Points on a hilly landscape, in no order, each with its height.
From any point a ball rolls to the lowest of the 2 points nearest to it. It stops when none of these is lower. Distance is the straight distance between rows; heights are no part of it.
gesot h=3.40: -15 4 -6 14 -1 -21 -6 -10 -14 11 -14 -17 14 15 -2 -9 7 27 10 5 -6 11 -6 1 -11 13 -6 16 -17 -7 -6
kuv h=5.21: 13 -2 4 -5 7 0 -2 -9 -1 6 4 17 -11 7 -13 -12 -17 6 10 6 20 -11 -20 -3 3 -8 -3 3 -3 12 5
Befir h=5.69: -16 -1 8 5 17 -3 17 17 7 -10 -1 -1 11 -28 9 7 5 -15 -20 20 4 10 10 11 -15 20 -7 -4 11 8 -4
lov h=5.62: 0 -1 -6 23 -4 -2 -15 -8 3 3 -13 -2 6 5 -17 -10 -7 -3 7 10 -7 -3 0 2 22 -13 -4 0 -23 -3 -21
num h=6.07: 0 -5 4 5 7 9 3 1 14 -5 14 23 -15 4 -6 -1 -8 -18 -12 -2 19 1 0 1 6 -12 -1 -5 9 2 2
dase h=3.80: 6 -11 9 6 -5 -10 -3 -20 3 0 2 -3 6 17 -14 -15 3 15 18 9 8 4 -15 -6 -11 3 -14 16 -18 9 -7
zizaz h=4.95: -1 7 12 -30 17 -4 3 0 -10 -1 16 3 10 -3 25 4 11 8 -5 -5 0 -5 -3 -3 -32 -3 19 -10 8 20 6
vuze h=3.85: -11 2 -6 -14 -1 -3 -7 4 7 1 8 -21 -6 19 13 2 16 -8 1 4 -4 21 22 -5 -15 4 15 10 17 -27 6
mef h=4.29: -4 -4 5 -18 16 20 -10 12 7 -7 15 25 -3 -3 3 25 18 -23 5 -18 -2 6 1 -15 -3 -18 2 -5 3 6 19
vimig h=0.97: -6 -12 6 4 -5 -14 5 0 -6 17 10 7 3 12 1 -8 12 6 3 1 11 0 2 8 -6 -5 -11 -7 -3 -7 -22
Rigi h=7.34: 2 -7 6 14 1 21 11 5 -9 -7 -3 27 -11 -18 -10 9 -7 -7 -1 -15 0 19 8 4 29 -3 -10 -5 2 -3 -1
Timat h=7.03: 7 -17 22 4 20 -6 25 -4 3 -8 2 17 2 -2 -4 3 -8 -6 -16 -1 9 -17 -12 25 7 -8 7 7 4 10 -6
zifak h=7.37: -16 5 4 9 9 -10 3 7 -15 9 -2 -3 11 -10 -15 -10 -4 33 7 17 -17 2 18 17 -16 7 -2 -22 -13 -16 -17
kip h=4.99: 10 -4 -9 13 0 -4 5 -2 6 -2 -10 -24 5 -9 -6 12 -1 28 -2 -3 0 -9 -4 10 -10 18 5 8 3 3 27
ludov h=6.36: -10 6 -6 -8 6 9 2 1 16 -6 6 7 -10 -7 0 2 -3 -20 -4 5 17 0 -2 -11 -7 -2 -10 -4 18 4 20
nufu h=3.44: 6 -7 2 8 1 -7 6 -12 -6 -2 -12 -17 -5 42 4 -3 3 6 1 -3 -3 -2 -3 -6 5 0 17 9 8 -5 16
pefo h=5.66: 2 18 -6 -24 12 -4 -5 1 -11 -3 -10 -19 6 4 16 3 -6 -9 -7 3 -8 -5 8 -4 -18 10 18 -5 -2 24 11
Rekab h=5.49: 2 5 -1 -2 16 7 -13 14 -26 15 -13 -2 10 -2 -4 -3 4 -3 20 12 -11 3 10 0 15 0 -2 -10 -1 0 -1
vap h=7.91: -13 -3 18 -6 -3 0 22 7 -28 -2 10 23 4 -3 19 -1 3 -18 -4 7 -8 -2 2 3 6 4 0 -9 6 24 -9
dobif h=4.97: 7 -14 6 27 -9 -2 2 -6 -15 2 0 16 5 17 2 -10 -9 2 -4 -6 3 -6 -14 6 29 -9 -4 1 -13 6 -22
Kizo h=7.45: -21 -21 15 1 -13 -18 39 5 -15 -9 1 9 8 20 10 -8 -16 3 -13 17 -11 -1 6 22 2 13 8 2 0 16 -8
gade h=1.21: 1 13 -1 1 8 1 19 -11 -15 0 -3 19 3 -9 11 16 -7 3 -16 -30 -4 -31 -34 3 -7 -2 9 1 8 3 20
nasil h=2.39: 14 -14 19 -30 -1 7 -14 0 -9 -1 10 0 6 7 -9 7 8 -9 30 2 -14 0 1 -4 0 -15 9 12 -28 15 -7
vek h=6.08: -6 4 3 -20 10 -5 -1 16 -35 24 6 11 7 20 13 -5 8 -4 4 12 -1 -2 9 -4 -5 -1 7 -11 12 2 -12
Fil h=5.93: -1 11 -14 -18 7 -8 5 3 -2 4 -13 -17 -2 1 3 -5 -12 10 -2 14 -1 4 9 4 -13 18 15 5 -1 13 14
Kun h=4.72: -1 2 -2 17 -6 -11 -12 -8 7 16 -9 4 0 2 -11 -1 15 5 9 -7 6 5 -22 -5 10 -2 -29 18 -3 -19 -10
tem h=6.66: -13 0 -18 5 -1 16 6 3 28 -8 -7 16 -10 -12 -14 -4 -5 -22 3 6 9 1 3 -14 7 -14 -17 -6 2 4 14
tetiv h=2.24: 11 -5 -5 13 1 -5 -11 -12 29 -11 -4 -24 9 20 -18 -1 19 6 9 -2 -5 1 -5 -3 -11 7 -13 10 -9 -38 3
rafe h=5.95: 11 -9 -1 -16 -4 -14 5 -6 15 7 -2 -13 -3 -12 -3 0 7 16 13 -3 4 7 -8 4 -14 14 -10 26 -16 12 5
gog h=5.20: 6 21 -21 -16 2 -6 -12 2 9 10 -6 -16 -3 -16 -2 -4 -11 15 0 1 6 -8 -3 4 -8 8 -5 -7 10 -8 11
poku h=4.14: -5 6 -15 21 9 2 -12 6 -4 11 -8 24 6 -5 -13 10 -8 -1 -2 -16 14 -14 -20 -2 10 -4 -19 -10 -9 5 3
gubi h=7.23: -15 -3 3 10 10 -6 -15 0 -4 10 1 0 20 -15 -14 -4 13 26 20 11 -13 2 13 3 -13 -8 -16 -14 -13 -20 -24
tasa h=6.35: -5 14 -5 6 -15 24 -1 13 5 -15 -5 18 -2 -25 -12 -4 -22 -27 -8 10 -18 -3 18 -7 21 -10 1 -24 -16 12 -14
fizu h=6.57: 21 -8 11 9 4 -4 1 -6 8 -4 0 -9 -8 -3 -5 19 12 4 -7 -24 1 -4 -19 12 9 9 -4 21 4 -11 16
pebe h=4.58: 0 0 7 -27 17 -8 11 19 -11 11 12 6 14 -11 18 10 16 13 -9 3 3 -1 2 1 -34 12 3 -1 12 14 -3
Rad h=5.50: 0 10 -8 8 1 11 -6 4 -3 -5 0 -8 1 -13 4 12 2 -10 -7 -18 1 -3 10 -1 5 -6 -2 -14 1 7 7
bebon h=7.77: 18 5 1 17 -9 15 3 1 -9 -4 5 -8 -8 -15 -2 -5 -16 10 -13 -6 3 4 16 4 14 0 20 -9 9 -3 -9
nibe h=6.19: 17 -3 3 -9 -10 -3 3 -9 17 -5 7 -13 -9 -12 -2 -1 4 -7 -1 -15 4 8 5 8 -5 5 -3 19 -15 0 -9
Kadot h=3.97: -10 15 -5 -2 2 -2 9 -4 0 -14 -5 -5 1 -7 23 2 -17 -17 -27 10 15 -12 -15 -13 -17 13 13 0 12 22 7
zunil h=4.36: 5 -2 -2 41 -6 4 -12 -15 9 -1 -7 8 6 8 -13 -5 9 7 4 -7 3 7 -25 -14 22 -1 -26 14 -7 -8 -5
Mafu h=4.45: -12 -11 1 9 12 -2 14 1 -10 -2 -10 -12 5 13 -10 -3 2 24 10 9 -1 9 12 6 -12 6 3 -3 -1 0 17
lare h=3.37: -8 -17 18 2 -30 -11 20 -1 19 -24 2 -6 1 5 -4 -11 -26 -10 -21 23 -10 9 11 12 21 -3 3 1 1 4 -17
saf h=1.34: -8 0 -20 4 -7 -6 -17 -11 26 -4 -14 -20 4 15 -15 -4 8 11 16 1 -9 -10 -1 -7 -12 -10 -15 -3 -8 -26 17
lepa h=2.82: -1 -10 2 19 -2 -18 5 -11 -11 5 -12 -13 9 35 2 -8 10 13 5 -2 1 6 -8 2 2 8 -3 13 -6 -10 -6
Mirof h=2.40: -15 -5 -12 6 -8 -11 22 2 4 7 -12 -7 -6 5 9 3 8 7 -5 7 3 -4 -7 3 -5 19 -7 9 24 0 29
vozu h=3.41: -6 16 10 -17 4 8 4 -10 -17 -7 3 26 -10 -9 18 16 -3 -19 -13 -25 0 7 -10 -12 -4 -2 10 0 -4 18 4
rem h=3.90: -8 15 -26 -22 9 -8 -33 7 16 5 -16 -16 18 0 -5 1 2 9 16 0 -11 -12 2 -3 -17 -14 -12 -14 -14 -16 -8
vide h=5.26: 11 -5 3 -1 -5 21 2 -2 13 -20 14 -5 -9 -11 7 10 16 -16 7 -17 -1 14 15 -6 4 -4 0 13 8 -14 19
Kelo h=3.91: -12 -6 21 -7 -35 -4 21 -1 11 -25 7 -10 -1 4 -5 -3 -29 -13 -6 26 -10 4 11 3 8 9 14 0 -6 19 -5
bel h=7.83: 7 4 -8 7 1 14 4 4 8 -8 -5 -16 -4 -23 -6 -4 -3 -1 2 8 -12 9 29 9 15 1 12 4 8 -19 0
mam h=6.80: 8 -6 7 10 16 -4 14 -3 7 -2 -6 1 -2 -9 -8 13 -5 1 -14 -12 14 -18 -15 19 4 3 -3 12 7 4 7
rebot h=6.62: -5 7 7 5 -15 8 12 4 3 -16 8 2 -4 -38 0 1 -16 -12 -19 7 -4 8 13 11 8 9 0 -10 -3 10 -18
zela h=6.74: 16 -9 3 23 -2 2 5 -8 4 -7 2 -20 2 16 -4 -6 10 20 3 -8 2 6 9 -2 -4 2 4 -8 2 -13 5
bukur h=5.30: 1 4 10 -28 3 -2 2 -6 -14 -3 11 -2 -4 4 16 -5 -1 -1 2 7 -4 1 7 -5 -16 2 24 -3 1 23 7
Sig h=4.57: 14 -8 -2 27 -14 2 0 -5 -5 -4 -12 -24 3 6 -6 12 2 22 -9 -10 -5 -18 -16 2 4 11 4 4 12 -6 22
lavi h=6.91: 5 -6 -3 33 3 6 0 -8 11 -6 -2 -14 8 1 -17 -10 7 32 10 5 -4 2 13 -4 -7 -5 -5 -17 2 -29 3
Nuna h=4.59: 1 0 -8 25 -3 1 -6 -1 -4 9 -3 31 -8 7 -10 -1 -12 -2 -7 -18 14 0 -17 0 22 -7 -8 -2 -15 -3 -12
Kegez h=5.56: 11 7 -5 -8 14 4 -6 -3 -1 9 -13 1 -11 4 -13 -3 -14 -7 8 6 10 -10 -12 -1 14 -1 2 11 6 6 15
butu h=2.38: -10 3 0 -3 9 -8 12 0 -9 -6 -15 -9 8 6 20 21 7 -17 -23 -5 -15 -26 -16 12 -2 12 15 9 20 9 25
Vipu h=2.69: -11 -8 5 -5 22 -12 -15 2 -10 14 -1 2 20 24 -22 -1 -2 14 9 18 12 -4 -11 8 -21 1 -7 7 -9 -4 -14
Falok h=2.52: -8 7 2 -16 7 -4 8 2 -11 7 -2 20 1 -1 10 26 9 -15 -16 -23 -8 -28 -33 4 -9 2 -9 5 15 -1 21
lek h=5.77: -4 -2 3 -3 12 -8 3 13 -34 26 -9 0 10 5 5 -5 9 10 13 12 -6 3 2 6 10 12 2 5 7 -3 -6
Vapi h=6.09: -7 21 -18 -9 -4 16 -12 7 11 -13 -4 12 3 -30 0 -10 -7 -20 2 8 -21 -8 23 -12 2 -15 -6 -26 -17 4 -12
rez h=4.92: -15 -12 6 1 11 -8 24 5 -6 0 -3 -1 -1 15 3 -6 -2 2 -6 17 4 7 12 13 -9 10 9 0 12 5 7
Piter h=6.33: 3 14 -2 8 1 10 14 7 -11 -8 -3 2 3 -32 6 3 -14 -5 -23 -1 3 -3 5 1 -4 14 1 -14 3 24 -2
Nud h=1.95: -2 -19 15 -3 6 -11 -8 1 -14 14 21 11 16 25 -12 0 8 15 10 10 12 -6 -7 6 -20 -7 -5 -2 -10 -1 -23
vemog h=6.32: -14 7 -3 -15 10 -2 -9 11 -12 18 5 2 -5 22 7 -10 4 -12 0 20 4 8 16 -2 0 -3 13 -12 21 -13 -5
vaf h=4.71: -1 20 -33 -16 -2 4 -32 10 16 7 -5 22 -4 -12 -5 -15 -11 -2 18 -7 -8 -5 -5 -17 7 -18 -7 -16 -25 -2 -9
fad h=6.04: -26 6 -4 11 -5 0 4 0 0 -5 5 -5 -5 -13 24 2 13 -13 -11 5 4 16 12 -7 2 -1 -3 -12 17 -9 -6
Pivo h=2.71: 2 -11 17 -8 -22 -10 9 -4 11 -12 11 6 -13 5 1 -7 -13 -21 -13 3 -3 9 2 12 21 -2 -3 10 -5 7 -19
fod h=3.29: -13 19 -22 -25 5 -10 -15 1 27 5 -14 -18 5 -6 -5 0 1 -17 -4 3 -5 -11 12 -2 -20 -8 -9 -5 -6 -13 -8
febo h=4.13: 17 -5 8 27 -2 3 -18 -15 -9 -5 5 -10 9 13 -4 9 11 25 5 -8 -4 -14 -26 -4 2 8 -1 8 11 -9 25
posib h=4.64: -11 5 -4 5 1 3 7 -7 4 -12 -5 -1 -3 11 15 11 -7 -23 -23 -7 11 -18 -12 -10 -1 -7 10 -2 14 16 14
zodu h=8.07: -10 10 12 -10 0 3 3 3 -18 -10 17 20 3 -6 23 -1 0 -21 -10 2 0 -4 2 -10 -13 -1 1 -22 -5 31 -6
Ribod h=5.85: 4 -1 4 8 -18 0 -23 -5 1 6 5 13 3 -3 -17 -12 -1 -5 24 10 -13 6 -3 -4 20 -10 -12 7 -30 -8 -24
deza h=2.44: 8 8 -17 -32 0 2 -29 4 8 4 -1 -1 0 6 3 1 -1 7 27 -10 7 -1 -14 -11 -5 -12 -12 2 -4 4 7
defid h=5.31: 5 -6 7 11 -2 -4 -5 -7 -18 1 -7 -4 7 9 -3 0 -5 -6 4 -1 -2 -9 -1 12 17 -4 5 0 -22 17 -16
koti h=3.98: -13 0 -14 -3 -1 -15 8 3 -2 12 -14 -15 1 6 2 -5 7 35 12 6 -4 14 4 2 -19 16 -3 6 -7 -3 17
Gega h=3.62: -4 7 -11 -32 6 -3 -2 17 1 6 0 -10 7 -14 11 -2 9 21 13 8 -5 13 13 -1 -26 11 -6 -10 9 4 4
sur h=0.31: 5 11 -7 -51 1 1 -9 9 14 -4 5 -3 -1 -11 3 -2 -7 -14 5 5 6 4 -3 -6 -24 -1 -10 5 -6 14 -9
fav h=3.13: 8 6 -6 -31 3 7 -11 9 -1 4 12 -7 -1 -11 6 0 8 8 16 -6 3 9 6 -6 -12 -1 -3 -2 10 2 9
sanuf h=1.60: 11 11 -7 -48 3 0 -22 13 -3 10 1 12 0 7 2 -3 -10 -3 16 2 3 -3 -17 -10 -10 -10 -8 -5 -12 21 -14
busu h=3.99: 14 -9 1 29 -1 8 -18 -7 11 -6 -4 2 0 20 -13 8 11 -3 9 -13 0 -1 -25 -12 23 -4 -11 14 -6 -8 15
Linud h=5.32: -20 -9 10 -6 8 -1 19 8 4 -7 5 5 1 -7 -7 -7 0 -10 -2 29 0 12 20 10 -12 8 -5 -10 9 4 -2
Solu h=6.38: 20 -3 4 2 -9 -3 9 -5 17 -11 2 -11 -15 -10 8 11 10 -7 -16 -31 -1 17 -2 4 10 10 -4 23 2 -8 0
bef h=7.22: -8 -17 1 13 -14 -8 32 -4 -8 -5 -9 -2 0 18 16 -17 -14 6 -19 9 2 3 4 4 11 3 10 3 13 10 -12
para h=7.63: 8 2 6 12 -15 1 2 -2 -1 -6 16 -12 -2 -14 0 -10 -2 10 -6 1 -10 8 30 13 3 -1 14 -17 -5 -11 -20
zoku h=2.53: 2 17 7 -27 0 8 -9 3 1 -16 19 3 -4 -18 9 -5 -20 -23 -7 18 6 3 2 -8 -16 7 10 -7 -4 17 -4
Komuf h=4.65: 0 -19 12 -7 10 13 0 2 16 -12 14 10 -4 8 0 11 19 -24 9 -10 1 2 9 -5 -2 -21 3 3 -2 8 12
Gis h=2.48: -11 21 -14 -19 7 0 -16 6 25 -4 6 -4 1 -19 3 4 -3 -31 -15 4 11 -1 5 -5 -20 -3 -8 -5 0 -6 -11
zuv h=1.19: -9 -7 1 4 6 -7 23 1 -1 -1 -6 -3 1 3 21 18 14 7 -12 -1 -8 -11 -8 10 -6 16 13 14 24 5 33
rusov h=5.75: -33 0 -1 0 -5 -11 16 5 -10 9 0 1 1 -2 20 -7 16 -2 -6 16 -6 15 18 2 -9 9 -3 -9 11 -1 -12
Povon h=2.83: 4 -5 -3 0 12 -9 -23 0 12 4 -4 -28 17 11 -21 13 10 9 8 -1 -3 0 0 11 -14 3 -4 20 -9 -31 -3
nage h=3.61: 20 4 2 10 8 4 -28 -12 -8 4 11 5 0 24 0 4 4 16 12 -11 4 -14 -22 -11 6 -11 12 0 5 -6 22
fep h=5.71: 12 -13 8 -5 5 -12 18 -13 13 -4 -10 -13 -5 4 -3 1 4 13 3 0 -1 2 -3 8 -12 12 11 25 -15 15 11
neze h=5.14: -4 -2 0 1 14 0 3 2 -7 0 -4 1 7 8 5 11 8 -8 -2 -10 5 -19 -5 0 -3 -6 -3 -11 5 15 17
Zade h=1.73: 5 -8 9 -24 8 0 -7 4 -17 8 -2 -10 5 6 4 11 17 -5 18 -5 -11 4 6 -3 -3 -5 8 9 -9 13 -4
lika h=7.68: -1 4 -2 4 5 9 13 9 6 1 -10 1 -8 -41 -8 -3 -1 -6 1 11 -14 14 17 15 22 8 -5 8 9 -13 -6
sasif h=5.09: -9 7 -11 -5 -8 -8 1 -3 2 18 -13 3 -12 -10 -3 -8 9 -2 13 -1 0 4 -4 -7 9 -3 -22 5 -2 -7 -6
tusi h=6.54: 11 -4 3 16 -5 1 0 -5 3 -4 10 -7 -7 14 7 9 12 3 -10 -22 8 -7 -2 1 2 -5 3 -7 15 -8 12
keva h=5.37: 22 -4 4 9 4 -8 9 -15 7 -1 -10 -16 1 -3 -1 7 -3 30 -3 -6 0 -13 -23 3 -6 13 19 26 -6 10 22
Nilu h=6.06: 10 8 1 -3 -11 9 -25 1 -14 9 14 15 -1 -11 -10 -4 -9 5 18 -6 -2 4 0 -1 12 -7 -7 -9 -26 2 -16
bafe h=4.79: 0 23 -24 -1 3 -4 -19 -3 2 11 -14 -12 1 -6 -6 -10 -14 8 2 3 1 -16 3 -4 2 -7 -1 -18 -4 -6 -3
bab h=1.96: -3 -6 3 22 -13 -19 14 -12 0 14 0 2 2 4 1 -19 14 23 4 2 4 7 -5 0 -3 5 -18 0 -7 -10 -19
roren h=3.33: 8 -12 17 -18 -1 -4 -17 -11 2 0 10 4 11 9 -19 -4 -1 10 27 13 3 1 -18 -3 -11 -4 -11 22 -22 13 -11
Nuso h=6.31: -8 3 -8 20 -18 4 3 -5 15 -11 4 -9 -11 -2 12 3 9 -7 -17 -9 4 7 6 -7 7 -4 -4 -6 22 -16 8
Soze h=3.30: -2 3 19 -18 -21 2 7 -7 6 -23 19 -2 -10 -15 5 1 -21 -20 -6 17 -1 3 2 -1 -5 10 15 4 -10 24 -4
bato h=4.39: 20 -3 4 3 -3 8 -13 -12 -12 -4 7 -8 -2 25 -2 -8 -9 6 10 -1 -1 -6 8 -5 5 -13 27 -9 -15 11 -1
posa h=4.30: -2 -7 7 1 -8 -13 9 -11 -2 8 -5 1 0 8 -20 -22 -14 21 19 28 5 3 -8 4 -3 11 -10 9 -12 5 -2
nagev h=2.87: 13 -19 21 -25 -2 -1 -16 2 -10 11 18 10 4 17 -15 4 9 5 28 16 -3 3 -11 -9 -3 -12 2 14 -13 4 -15
fazon h=7.61: -13 -24 23 -7 -9 -20 32 4 -19 4 7 10 5 22 12 -3 7 12 3 9 -14 6 5 19 -4 11 11 10 -6 11 -8
Vav h=7.52: 16 0 4 10 -9 14 10 1 -6 1 2 7 -17 -29 -8 -7 -4 10 7 -3 -6 21 10 6 24 8 -4 7 3 -11 -4
gak h=2.84: -5 -2 -10 17 -6 -16 19 -5 1 16 -7 -2 -3 -2 1 -11 4 23 2 3 15 -4 -9 2 -4 10 -16 2 12 -7 5
mepip h=6.00: -4 15 1 3 13 0 8 15 -4 -8 -6 -1 12 -28 16 13 6 -15 -22 -2 3 -2 3 3 -17 18 -12 -7 9 18 8
lebiv h=7.75: -3 -20 25 -1 -6 -7 23 5 -29 6 9 18 3 1 14 0 11 3 8 -1 -11 2 0 14 17 2 2 6 1 14 -12
giz h=2.57: -2 18 8 -11 14 -1 22 -6 -19 0 -7 21 3 -16 23 13 1 -12 -17 -23 -10 -12 -21 1 -1 2 16 9 1 13 8
Zusev h=2.03: 0 -11 0 22 -17 3 26 0 28 -16 -3 -18 -5 0 12 -7 -3 15 -34 7 8 16 6 -6 -9 13 14 7 19 -5 -3
pulu h=7.15: 3 -11 -2 23 -4 16 13 3 19 -8 -5 20 -13 -14 -16 -8 -6 -5 -4 -4 4 13 5 -1 28 -12 -16 -3 8 -15 -3
Gered h=3.08: 13 4 -13 -4 1 4 -41 4 5 5 12 4 -5 17 -2 11 4 -2 12 -23 0 -8 -14 -11 5 -12 5 1 -9 -8 17
Pif h=4.76: 15 -5 13 9 -4 13 -2 -1 -26 0 9 3 -3 15 3 -8 -8 4 8 4 -5 -1 14 3 22 -9 28 -14 2 10 -3
mose h=4.11: -8 11 -8 -15 10 -11 -1 17 -4 17 5 -8 7 -6 10 4 9 8 -9 4 7 0 8 5 -23 14 1 -7 19 -9 5
Nemi h=6.72: -15 8 2 3 6 -1 10 11 -28 2 2 13 1 -3 35 -1 -6 -20 -23 0 -1 10 1 5 22 9 8 3 21 0 -15
Mov h=7.92: 17 -3 1 14 4 15 -5 6 8 -9 2 -10 -5 -2 -7 -2 -11 -7 -9 -3 0 5 19 10 22 -10 15 -2 12 -18 -6
Vovuf h=1.54: 4 14 -4 -29 10 5 -14 6 11 -2 7 8 -6 -8 -2 2 -12 -28 -11 0 12 -5 -2 -4 -15 -4 -4 -2 -6 14 -7
pasol h=3.43: 1 2 -4 -14 0 -12 -7 3 -5 20 4 -17 -6 24 6 0 14 7 6 -1 3 7 8 -4 -10 4 8 6 16 -20 8
debo h=6.60: 0 1 0 6 -8 13 7 3 5 -15 -7 -7 6 -19 -12 -3 -15 -15 -6 10 -8 -5 19 7 8 -5 1 -16 -13 15 -12
musoz h=1.06: 16 -13 4 17 -20 15 19 4 29 -8 -17 -20 -1 6 -1 -15 -6 17 -31 -6 4 6 -3 -13 8 9 11 2 19 -12 -13
tup h=2.31: -12 0 -13 9 9 -5 -20 -7 16 8 -18 -6 12 5 -21 -4 9 4 23 13 -8 -3 -4 -6 2 -9 -17 10 -9 -21 -1
tuman h=3.51: 5 1 -8 22 5 9 -6 -5 -6 0 1 28 0 3 -10 13 -13 14 -5 -23 15 -25 -33 -6 3 -5 -6 -7 2 -1 21
kufum h=7.51: -1 3 10 8 -8 -8 -2 -3 -2 1 13 -7 2 -6 -14 -14 -6 27 7 12 -20 1 28 14 -10 0 9 -20 -16 -25 -23
dibav h=5.13: 1 0 -6 17 -1 12 -4 2 -19 5 -9 -3 1 8 -5 -9 -7 5 7 7 -1 -1 13 -5 20 -9 12 -18 3 4 -1
dilo h=2.97: 18 -1 3 -10 -3 -5 -16 -1 -3 17 15 -9 -5 14 0 -3 16 13 13 -9 6 9 -1 -8 -7 -3 0 8 1 -17 -9
lonuz h=2.02: 10 -11 19 -10 -18 -4 5 1 8 4 21 12 -13 4 -9 -8 3 -8 7 1 4 9 1 5 6 -3 -10 5 -9 -4 -19
Fosuk h=6.93: -2 -10 -11 22 3 12 7 2 24 0 -12 7 -7 -5 -24 -8 -3 -1 9 12 10 -5 0 -4 13 -14 -15 -6 8 -10 11
Leri h=7.07: -3 -4 -4 16 0 0 3 -4 2 1 -5 -13 7 -17 -7 -8 14 27 19 2 -15 8 21 2 -5 -1 -8 -10 -5 -18 -1
Nop h=3.23: -16 1 2 -4 7 -1 5 11 -6 -6 -3 3 2 -4 13 26 14 -23 -23 -2 -7 -20 -17 10 -6 14 -11 0 29 0 25
gub h=4.98: 9 -16 0 -1 0 12 -2 1 17 -12 3 -8 2 9 -4 3 18 -20 16 -8 -4 9 20 2 7 -13 -3 10 -7 -14 5
sapo h=4.35: -2 24 -32 -8 1 -2 -41 8 10 10 -9 1 5 -2 -1 -3 -6 4 11 -9 -4 -14 -9 -10 2 -15 -8 -21 -13 -5 0
zil h=6.98: -12 -1 -9 9 -8 -6 21 -1 -20 6 -6 7 2 8 24 -10 -13 -12 -18 -3 3 -5 -1 6 19 3 4 1 13 10 -16
zilar h=5.78: -10 -5 11 3 1 10 2 -7 13 -21 17 14 -17 -7 14 9 -3 -27 -15 -5 15 20 -4 -7 5 -5 -1 7 9 -5 -3
Meke h=6.26: 4 4 9 -6 -11 6 -9 8 -21 10 11 27 -11 -1 -3 2 -8 -14 5 -7 -6 9 5 4 25 -4 2 -7 -13 3 -18
vor h=2.66: 8 5 -4 17 -2 14 12 -7 -12 -4 -10 11 1 -9 -3 16 -17 14 -16 -27 12 -29 -23 -7 -1 -4 3 -5 2 14 12
Kot h=5.51: 8 -5 9 11 -1 24 0 -1 10 -22 24 12 -14 -3 10 10 5 -13 -10 -20 6 21 11 -8 8 -9 7 -2 14 -14 8
Goga h=2.99: -8 -1 -8 -11 19 -4 -21 6 5 13 -12 -5 16 9 -24 -3 -2 4 20 20 2 -3 -4 1 -11 -5 -13 6 -11 -10 -8
bivon h=3.56: 13 3 -15 16 -10 8 -21 -3 11 -2 -2 7 -13 13 -11 10 -4 -6 1 -26 3 -3 -15 -15 17 -9 -1 2 -10 -7 16
Lodo h=2.45: 9 -7 2 -17 4 -6 -19 -1 1 8 3 -15 4 16 -1 16 19 3 13 -14 2 -7 -9 -5 -11 -8 -3 12 -5 -5 7
Vofas h=5.42: -19 5 -9 -9 -8 -15 12 0 9 18 -6 -4 -11 -14 9 -6 16 2 1 9 -5 13 10 -4 -5 6 -11 7 9 -10 -8
luru h=3.96: 15 -6 -6 11 0 9 -10 -6 3 -4 -10 -17 -4 36 -9 -11 -5 -2 9 5 -1 3 10 -9 14 -11 22 -2 -3 -10 8
Dum h=5.81: -2 14 -18 8 -1 18 -12 4 14 -8 -1 1 0 -28 -4 5 0 -16 -3 -12 -11 -3 23 -2 10 -16 -2 -15 -11 -13 -6
sus h=3.89: -8 -2 14 -9 13 12 4 3 -8 -4 7 35 -7 -5 9 24 8 -20 -9 -25 0 11 -2 -6 3 -6 2 -2 1 5 2
Bop h=5.57: 5 9 -14 -9 0 0 -7 -5 11 -3 -5 -24 -5 6 -5 -1 -9 4 0 2 5 -7 7 -1 -11 1 8 -2 9 -4 22
reko h=4.78: 14 -4 1 0 -5 1 6 -11 1 1 -5 2 -4 -8 -18 -19 -22 24 15 16 14 -5 -15 -5 -3 5 -6 6 -5 16 6
zeko h=3.03: -15 -2 -2 17 -10 -1 17 -5 10 -17 2 -14 -2 -11 24 2 -12 0 -31 7 20 3 -3 -5 -14 12 17 2 12 11 -4
nubi h=6.47: -7 17 2 -10 -2 4 -1 12 -23 11 2 19 -8 -11 10 -4 -6 -23 -11 3 -5 10 7 2 19 5 -1 -7 6 0 -20

For each start below, name the point where the ball stops.
vek => lepa
tusi => Gered
Kegez => Zade
tasa => musoz
rebot => lepa
Mov => Gered
pefo => sur
Rigi => gade
vap => gade
Timat => gade
Solu => Gered
Nilu => gade

Call two points neighbours if one is among the 2 nearest of the other. Go from one point of each pair to the other, from neighbour to neighbour, staying as low as possible. Name the highest point that can't be avoided.
lepa / Zade => vemog
sur / saf => Kelo
gade / zuv => Nop
zuv / vimig => gak
saf / vimig => Goga
